Each row is a point on a landscape with many valleys, with its height.
A ball rolls from a point to whichever of its 6 nearest points has the largest drop for the distance, and stops where none of them is lower. Distance is the straight distance between rows; heights are no part of it.
Q508 height 14.9: [142 118 141 103 115 103 131 120 169 139]
Q847 height 6.6: [105 145  79 196 138 182 160 133  82 123]
Q612 height 58.3: [ 96 121 118 108 129 156 200 115 133 120]
Q116 height 33.8: [ 95 125 101 164 153 162  78 112  74 120]
Q753 height 14.8: [ 88 104 128 126 136 134  39 132  73 119]
Q673 height 71.2: [122 106 100 184 137 147  78 160  97 129]
Q714 height 28.1: [156 182 163 102 114 137 216 116 143 128]
Q455 height 11.1: [130 100 141 100 119  96  99 139 160 133]
Q582 height 62.2: [ 88 114  92 138 143 166 169 124 115 118]
Q990 height 15.7: [136 127 144  99 120 107 134 110 159 133]
Q907 height 35.2: [ 79 127  96 138 152 163 148 107  95 117]
Q126 height 33.1: [116 139 130  96 124 135 182  97 142 128]
Q360 height 13.7: [185 186 168 112 139 106 133 115 132 134]
Q398 height 51.1: [139  84 107 180 111 130  55 206 102 141]
Q877 height 37.7: [121  72 105 146 127 122  80 188 136 139]
Q954 height 40.1: [ 92 104 108 142 149 143  86 126 104 123]
Q50 height 13.3: [176 161 174  98 119  89 105 119 145 127]
Q574 height 21.0: [169 171 164 110 130 111 156 109 155 139]
Q993 height 42.5: [137 126  88 216 126 151 106 148  98 135]
Q294 height 61.2: [114  97 103 121 133 143 184 136 159 127]
Q131 height 20.4: [120 143  81 213 121 169 165 154  96 128]
Q951 height 27.1: [ 80 140 119 108 141 152 159  79 103 112]
Q903 height 14.4: [147 135 160  95 119  92 113 112 155 127]
Q113 height 39.1: [101 118 116 112 135 141 155 108 137 123]
Q457 height 71.5: [102 107 101 124 125 164 211 140 141 119]
Q296 height 18.6: [162 106 164  92 105  78  99 153 176 142]
Q802 height 21.1: [105  86 137 109 122 108  66 145 122 129]
Q707 height 41.4: [141 134 143  97 114 125 199 120 173 136]
Q59 height 42.9: [161 215 160 108 138 141 189  91 109 116]
Q49 height 14.1: [157 171 169  96 125  92  90  94 122 117]
Q581 height 43.1: [ 98  96 125 129 133 136  48 151  84 125]
Q696 height 24.7: [165 151 155 110 120 105 170 116 173 143]
Q916 height 12.7: [116 153 143  94 129 127 156  73 128 121]
Q618 height 17.4: [106 160 143  95 133 126 151  67 113 118]
Q527 height 15.8: [109 104 133 104 126 109  97 113 138 123]
Q785 height 16.7: [208 164 179 109 126  86  98 158 149 137]
Q477 height 40.0: [159 141 148 101 111 119 193 126 181 145]
Q923 height 30.8: [ 75 125 102 143 159 163 112  93  84 114]
Q256 height 16.2: [118 144 162  94 128 103  90  85 111 114]
Q280 height 15.4: [179 171 181  90 119  85  74 127 119 118]
Q328 height 57.1: [ 91 109  92 157 149 157 132 126 109 121]
Q511 height 35.3: [ 94 105 136 108 131 117  63 125 103 122]
Q327 height 20.6: [128 116 159  89 117  86  73 127 129 122]
Q859 height 34.0: [101 151 131  95 122 149 190  92 126 116]
Q548 height 43.0: [130 124  83 208 130 159 133 158 104 133]
Q201 height 10.1: [141 175 157  98 120 140 201  98 133 123]
Q817 height 53.4: [118  87 114 152 119 136  43 183  85 128]
Q559 height 19.9: [206 182 178 103 129  88  77 145 121 124]
Q498 height 67.9: [119  88 105 171 138 139  74 169 108 129]
Q926 height 22.2: [ 87 127 136 106 136 119  75  89 101 116]
Q683 height 33.9: [162 189 156 107 123 121 184 108 146 137]
Q397 height 57.6: [150 116 100 214 108 140  89 179 106 135]
Q732 height 13.2: [170 151 162 105 119  98 137 120 166 142]
Q643 height 46.0: [109  86  97 134 138 136 151 151 154 132]
Q759 height 30.1: [149 141  89 236 101 158 145 149 103 142]
Q111 height 14.0: [152 155 161  96 119  97 114  98 144 126]
Q687 height 28.3: [122 127  84 199 137 162 116 140  87 127]
Q470 height 35.0: [ 88 113 106 136 153 146 100 114 100 119]
Q456 height 29.3: [123 131  78 213 129 166 159 161 105 134]
Q535 height 20.5: [105 121 129 107 132 120 124 108 135 124]
Q530 height 24.4: [135 105 123 106 121 113 162 129 179 140]
Q233 height 26.6: [128 182 151 101 123 135 179  74 114 119]
Q292 height 7.2: [191 155 170 111 124  88 124 135 171 144]
Q543 height 23.2: [170 117 161  99 107  83 126 138 184 144]
Q490 height 11.4: [180 202 165 111 144 115 134  91 118 124]
Q716 height 68.7: [124  92  89 180 139 143 115 169 127 134]
Q852 height 17.0: [150 102 144  96 115  94 129 139 183 135]
Q6 height 53.8: [109 108 109 114 133 137 170 121 147 125]
Q598 height 35.1: [140 147 152  96 111 133 203 112 157 137]
Q365 height 26.0: [108  76 115 129 134 122  90 157 135 127]
Q955 height 25.9: [ 79 136  90 150 148 180 142 100  69 114]
Q919 height 72.7: [ 92 115  84 145 137 172 197 140 125 118]
Q721 height 36.5: [100  94 109 130 138 133 121 127 134 127]
Q272 height 16.5: [169 141 176  93 108  79  85 140 150 135]
Q133 height 16.6: [128  84 125 111 127 106 128 146 171 139]
Q996 height 49.4: [ 84 122  99 132 143 164 172 113 108 115]
Q478 height 5.6: [122  76 138 101 117 100  84 165 157 137]
Q502 height 18.7: [107 100  85 168 145 149 133 153 124 127]
Q313 height 59.9: [155  98 106 205 104 130  65 204 108 139]

For each start below, name the point where the ball stops.
Q696 => Q292
Q313 => Q478
Q990 => Q292
Q759 => Q847
Q582 => Q847
Q397 => Q847
Q116 => Q847
Q530 => Q478

Two balls start at each pair of points below. Name the first point that both come to, or write -.
Q477, Q852 => -
Q996, Q548 => Q847
Q923, Q498 => -
Q673, Q470 => Q847
